Points on a hilly landscape, in no order, each with its height.
From any point a ball takes the steepest step (drop divided by distance) to one of its 2 nearest points. It stops when none of these is lower. Distance is the straight distance between rows; heights are no part of it.
j775: [-14 -29  13  15 -14 -15   2  19  15  -5  15 -18   5  55  37  31 -45  -7
  -7  26 -12 -19 -18]  h=126
j838: [ 24  -4   7  10  11   2   6 -31  18  31 -35  -6 -35   7 -18 -37  28  -5
  55   3 -28  -7  -2]  h=338
j96: [ 17  10   5   2   0  15   3 -16 -55   3   5   3 -31   7  15   6   0  18
  -1  10   3  16 -14]  h=195
j152: [-31 -14   5 -11 -14 -23   6  16  22 -10  -3  -1  22  48  28  11 -37   2
   1  58 -22 -20 -10]  h=173
j581: [ 20 -21 -26 -19 -40   2  -4  -6 -67  -3  21   2   3   6  30  18 -13  24
  -8   9  16  12  -9]  h=686
j264: [-13  20 -28 -29 -38  -8   7   9 -44  -1  25  40  44  24 -21   6 -26  -9
 -20  34 -13  -9 -19]  h=185
j29: [-20  -6 -35   1  26   8  28 -22  29 -39   3   7  38 -70 -62  -1  23  -7
 -14 -11  24 -16  32]  h=564
j526: [-33   6 -21  31  24  -2  31 -21  43 -18 -32 -15 -46   5  -6   9 -20  26
  19  23 -18  -8 -25]  h=201
j351: [-12 -17  24 -17 -11 -17 -23   1  -2  38   4 -31  -9  -2  45   6 -20  20
   2  -3  16   9   8]  h=302
j201: [-35   3 -10  26  18   1  35 -25  46 -30 -29   3 -42  20  19  19  -7  23
  31  52 -37  -9  -1]  h=151
j825: [ 31  10   0   8  -8  23   9 -13 -56  -4 -10   0 -21  -3  35  15  15  35
  -4 -55   0  18  -6]  h=399
j726: [-12 -14  42 -10   4 -33 -10  10  44  23 -13 -21  -6  32  23   4 -29   1
  17  12  -5  -6   7]  h=264
j405: [ 34  -6  33 -31  -1  -4 -22 -13 -11  48  -8 -18 -23 -11   4 -30   4  -1
  13  18   8  21   3]  h=209
j194: [-25  24  10  28  19  17   1   2  26  11 -18 -11 -21 -18   0  -9  13   0
  18 -36   5  -7  -1]  h=324
j834: [ 24  -6 -29 -33  10 -15 -25   6 -17 -21  22  -4  27 -25  -9  23   9  10
 -10 -29  19   2   9]  h=619
j261: [ 21   9  -6  -8  -5  19 -11  14 -46 -15   5   8   3   5  16  15  25  14
  -3 -49   8   9   6]  h=376
j316: [  7 -31  20   4 -34 -10   3   4 -29  14  23 -12 -19  45  52  29 -37   1
  -8  24   5   6 -23]  h=154
j212: [  3   6 -12 -31 -32  -8   4  13 -28  -3  14  30  39  48  13   8 -35 -11
   6  40 -22  -8 -11]  h=156
j98: [  5  -3 -11  -2  12   6 -25 -14  33  30  -8 -22 -13 -56  -1 -26  20   3
  19 -39  19   4  10]  h=382
j513: [ -6 -27 -42 -26 -41 -19   1  12 -40 -24  40   6  31 -14  19  25 -23  23
 -15  26  12  -9 -21]  h=664
j808: [  0  -2 -35  -3  16   7  26 -37  -4 -32  11   9  25 -53 -62 -14  20   5
 -10  15  27   0  25]  h=578
j896: [ -4 -15  15  21 -22   4  -3  16 -32  10  14 -10 -17  35  49  27 -28   3
  -9 -18   2   5  -5]  h=191
j681: [-32   9 -20 -23 -14 -21 -12  26  15 -17  23  30  51 -10 -27 -17  -8 -20
 -49   8   6 -15  19]  h=242
j973: [-16  15   0  13  26  10  -2  32  55 -22  -6  14  31 -42 -57 -18  43 -31
 -15 -34   7 -11  28]  h=514
j2: [ 21   0  15  -9   3   9  -9 -22 -27  26  -3 -15 -42  -4   6  -2 -10  15
   9  12   2  20  -8]  h=222
j463: [ 30 -19  -4 -11   3  -4  10 -55  15  27 -30 -15 -46 -12 -31 -35  28   8
  51  39 -23  -4 -16]  h=307
j122: [ 18 -14 -14  -3  24  -2  -7 -16  48  16  -8   7  26 -58 -47 -35  43 -24
  -9 -42  25 -14  45]  h=474
j272: [-24 -12 -14  13   0   3  19 -20 -10   0 -16 -25 -35   1  19  33 -33  27
 -16   8   2  -5 -25]  h=124
j6: [-30 -30  -6  30 -18 -10  27  14  -4 -11  15 -13 -15  24  34  38 -48  12
 -18  21  -5  -8 -27]  h=171
j205: [-41 -14 -23  18  -1   6  20 -12 -22 -22   1  -7 -20 -14  -2  29 -22  34
 -21  31  -7  -9 -29]  h=157
j611: [-14  20   7  45  22  19  20  -2  25   6 -31 -21 -41   1  20  -9 -11  11
  10 -42  -6   0 -18]  h=285
j222: [-14  -8 -55  -5 -24   5  19  14 -40 -59  26   7  29  -6 -13  36  10  19
 -24 -16  -1 -13 -11]  h=641
j171: [ 23 -19 -43 -61  14 -27 -15 -30  -7 -19  24  -8  50 -36 -37  -3  -9  15
 -35  11  33   1  26]  h=599
j623: [ 11 -18  13 -22   0  -8 -26 -16  20  58  -9 -40 -26 -39  13 -33   4   8
  20 -23  22  15  11]  h=411
j420: [-18  20  18  39  29  10  -3  34  71   7 -22   2   6  -4 -28 -11  17 -13
  38 -30 -15  -8   0]  h=375
j753: [  8  11  32 -10  14   5 -37  42  21  18  -4  20  18 -21  -9 -18  32 -25
 -11 -38   3   9  31]  h=475
j64: [  6  18  -2  19 -27  27  30  15 -73 -34   8  16   2  33  17  17  -3  21
 -14 -11 -12   6 -23]  h=143
j516: [ 27  14   1  15 -18  26  28 -12 -77 -16  -6   7 -29  23  19  15   1  27
 -13  -5 -14  21 -25]  h=169
j491: [-10 -10  31   9  -4  -5 -14  -3  19  44  -4 -41 -29  19  52  11 -19  -1
   5 -27  14   7 -10]  h=265
j183: [ 58   1  19 -19  14   8 -26 -12  -1  46  -9   4  -1 -32 -33 -46  42 -40
   1 -16  13  11  37]  h=153
j945: [  5 -13   9  -6 -32 -10  -1  14 -31  14  22   7  11  51  33  16 -38  -8
   6  41  -4   2 -23]  h=120
j211: [ 32   6   3 -16   8   4   0 -44 -32   9   2  -6 -32 -12 -20 -18  -5  11
   8  51  -6  24 -12]  h=252
j282: [ 36  10  27 -19   6  -3 -27  -6   3  44  -4  -2   0 -26 -13 -34  22 -16
   2  -1   8  18  20]  h=178
j85: [ 22  28  -8  -8  17   6   3 -14  11 -13   6  27  24 -17 -55 -29  17 -27
 -12  22   7   7  23]  h=507
j279: [ -2  29  22  42  30  13  11   4  23  -7 -31   9 -32  30   8 -10  11  -3
  49 -14 -32  -6   5]  h=398
j256: [ 21  -7  -3 -16   2  -3  12 -57  -7  30 -15 -25 -44 -21 -31 -28   3  14
  21  39   4   6 -17]  h=279
j869: [ 26  -8   9 -15   8 -25 -14  -8  48  25  -1   8   3 -14 -54 -55  19 -16
  -6  13   5  -9  21]  h=476
j497: [ 25 -28 -42 -47  -6 -25 -27 -14 -20 -14  22 -11  37 -21 -15  25 -10  24
 -21  -5  29  -1   2]  h=609
j259: [-10 -23  45 -16  -8 -40 -17  31  35  27  16 -13  27  43  32  -3 -39 -12
  -4  20   2  -9   4]  h=308
j523: [-29  -9   7  16   3  -8  21 -18  27  11 -25 -32 -49  26  25  21 -43  16
   2  12   3 -10 -23]  h=168
j468: [-11   8  19  33  23   3 -13  28  70  38 -32  -4  -2 -17 -25 -37  38 -29
  28 -47   1  -7  -6]  h=406
j511: [-32  15  15  17  23  -2  -5  24  25 -18 -13   3  16   9 -34  -4   1   9
  -4   7 -20  -5  -8]  h=305
j578: [  0  15  10  -9   7   0  -7  -2 -11  -5  -2   8   8  -2 -18 -10  -2   2
   1  36 -16  10  -8]  h=219
j185: [-11  33  16  45  25  16  29 -14  27 -23 -36  -3 -39  46  28   3  -9   1
  27 -27 -33   1  -6]  h=432
j758: [-43   9  12  29  24  -7   3  32  60  -7 -22   3   2   2 -23   6  -8   3
  12  -8  -7  -9  -4]  h=337
j660: [ -2  -6  11  15  -7   0  18  13 -16 -19   5  12  -5  69  38  22 -25 -14
  16  30 -34 -10 -18]  h=70
j680: [-16  -8  29  11  12  -9  -9   0  41  34 -20 -24 -36  22  27  10 -32   0
  17   1   0   0  -8]  h=221
j608: [  3  -5   9  22 -35  16  16  52 -40 -22  32  14  27  30  36  29  -7 -14
   0 -17   6   1 -14]  h=76
j199: [ 22 -15  26 -22  -8  -9 -40   4 -18  36  13 -13   0  -3  33   5   3   9
   6 -16  15  15  17]  h=329
j760: [-50 -11  -3  42  -2  -2  20   8  20 -11  -7 -20 -23  26  29  41 -46   9
 -28 -11  -8 -16 -24]  h=213
j178: [ 31  24 -20 -34 -13  13  -4 -22 -46 -12  25  27  28 -11 -10  -1  29  -7
  -9  -5  19  23  11]  h=717
j391: [-31 -28 -51   0 -27  -7   9  14 -33 -45  31  -2  24 -13  -2  28 -12  22
 -23  24   7 -12 -13]  h=653
j596: [-29  23 -22 -17 -28  -8   5  25 -13 -10  22  38  64  11 -27  -1 -22 -27
 -33  14 -10 -19  -1]  h=212
j865: [ 21  -6  -4 -38 -34  -7 -26  -7 -64  16  17  10   6   2  30   6   7   7
   1  14  15  21  -2]  h=696
j722: [-24  23 -15  14  17  35  29  25  40 -38  -9   3  18 -48 -60   0  44 -12
  -4 -48  -2  -6  20]  h=532
j593: [ 44  16  -2 -41 -19   3 -18 -42 -64  13  28  16  13  -8   4  -4  18  -6
  -2  18  22  27   5]  h=707
j934: [  7   3 -43 -25 -10   8   2   8 -39 -44  24   8  35 -12 -13  18  19   7
 -14 -14  14   0  -2]  h=631
j870: [ 15 -17  12  -1   6 -20 -19   1  60  36  -6   0   6 -45 -47 -51  37 -23
 -12 -19  15  -8  33]  h=457
j206: [-19   0 -11  -8   3  11   3 -24 -27 -11   6  -2 -16 -15 -13   9 -12  14
 -10  38  -1  10 -11]  h=188
j780: [ -1   2  14  28 -12  14  10  36 -25 -17  13  14  10  55  28  22 -26  -6
   1   6 -14 -10 -22]  h=28
j421: [-32  -6   7  12  -5  -9  27 -29  26 -18 -20   1 -30  25  36  20 -11  10
  30  81 -42  -6   8]  h=170
j307: [ 11 -12 -43 -30  20 -10   2 -35  -1 -29  25  -6  39 -49 -38 -14   6  13
 -18  10  33  -2  38]  h=590
j3: [ 44  18 -28 -52  -6   7 -13   0 -45 -26  20  28  38  -2   0   6  36 -17
 -13 -35  26  19  21]  h=726
j263: [-36  15 -33  17  20  16  21  -6  29 -36   5   1   8 -52 -58  -2  32  -4
  -5 -20  14 -17   8]  h=550
j23: [ 22   3  -4 -10  14  -5 -14 -10  21   4   7  17  28 -47 -42 -40  29 -23
 -19  -3  22   6  37]  h=490
j795: [-38   9   5  -3  12 -19 -13  35  27 -23   4  21  35 -11 -35 -13  -4  -8
 -26  11  -2 -19   4]  h=272
j240: [ -5 -34 -32 -16 -26 -14  -1 -16 -50 -14  20  -7  -3 -12  19  23 -19  27
 -12  32  11   4 -25]  h=675
j480: [ 32  21  -6 -50   2   4 -20   6 -20 -11  18  41  54  -6 -10 -11  26 -41
 -40 -27  19  14  32]  h=737
j923: [  8  11  28  33   8   8  13  -6   1  -4 -11 -14 -36  57  49  29 -28  -3
   8 -14 -40   0 -11]  h=269
j412: [ 15  -8  13  -9  -6   4 -28  25 -29   9  12   3   8   9  37  17  12  -2
  -6 -24   9  11  13]  h=352
j512: [-22   1   9  24  -2  -2  18 -17  -1 -27  -7   9 -28  57  47  22 -14  -5
  23  53 -40  -6   3]  h=121
j94: [-22  11 -11  40  24  10  26 -19  32  -1 -36 -17 -46 -12   0 -15  -7  22
   7 -10   0  -6 -32]  h=245
j324: [ -9   3   9 -10   1 -14  -7   7  16 -13  -4   2  14  30   0   7 -19   4
   8  46 -26  -6  -6]  h=210
j493: [-15  16  21   3  21  -1 -16  36  33  -4  -6  14  28 -30 -29 -12  24 -18
 -15 -26   5  -1  23]  h=495
j895: [ 13   3  26  12  18   5 -19   6  53  48 -33   7  -3 -30 -30 -50  44 -36
  21 -46   1  -5  14]  h=430
j876: [ 24  13  39   3  21   8 -29  28  35  45 -20   8   1 -18  -7 -27  35 -34
  11 -39   4  10  21]  h=453
j492: [ -5   6  15  13  16   9 -13   7  36  31 -14 -15 -17 -35 -19 -20  19  -2
  16 -20   9   4   0]  h=355
j671: [ -3 -10  24  41  -7   5  16   1 -10  16   0 -20 -35  44  56  33 -33 -11
 -17 -31 -16  -2 -23]  h=231
j645: [ 15  13  -4  18 -44  27  20  42 -60 -32  21  23   9  33  39  14  13   4
  -7 -32   5   2 -11]  h=112
j344: [ 18  12  15  27  23  18   3  -5  34  16 -38  -5 -24  10  -9 -31  32 -13
  57 -16 -27 -11   6]  h=365

For each start below, name the point where the ball stops.
j344 -> j780
j834 -> j945
j865 -> j945
j722 -> j945
j825 -> j780
j98 -> j201
j261 -> j680
j96 -> j780
j468 -> j945

Call two points neighbours if one is among the 2 nearest of the other. Go from one point of each pair to the other, from neighbour to neighbour, staying as low as possible. Name the highest point that can't be avoided.
j780 and j201 -> j421
j780 and j272 -> j825
j201 and j945 -> j185
j183 and j780 -> j2
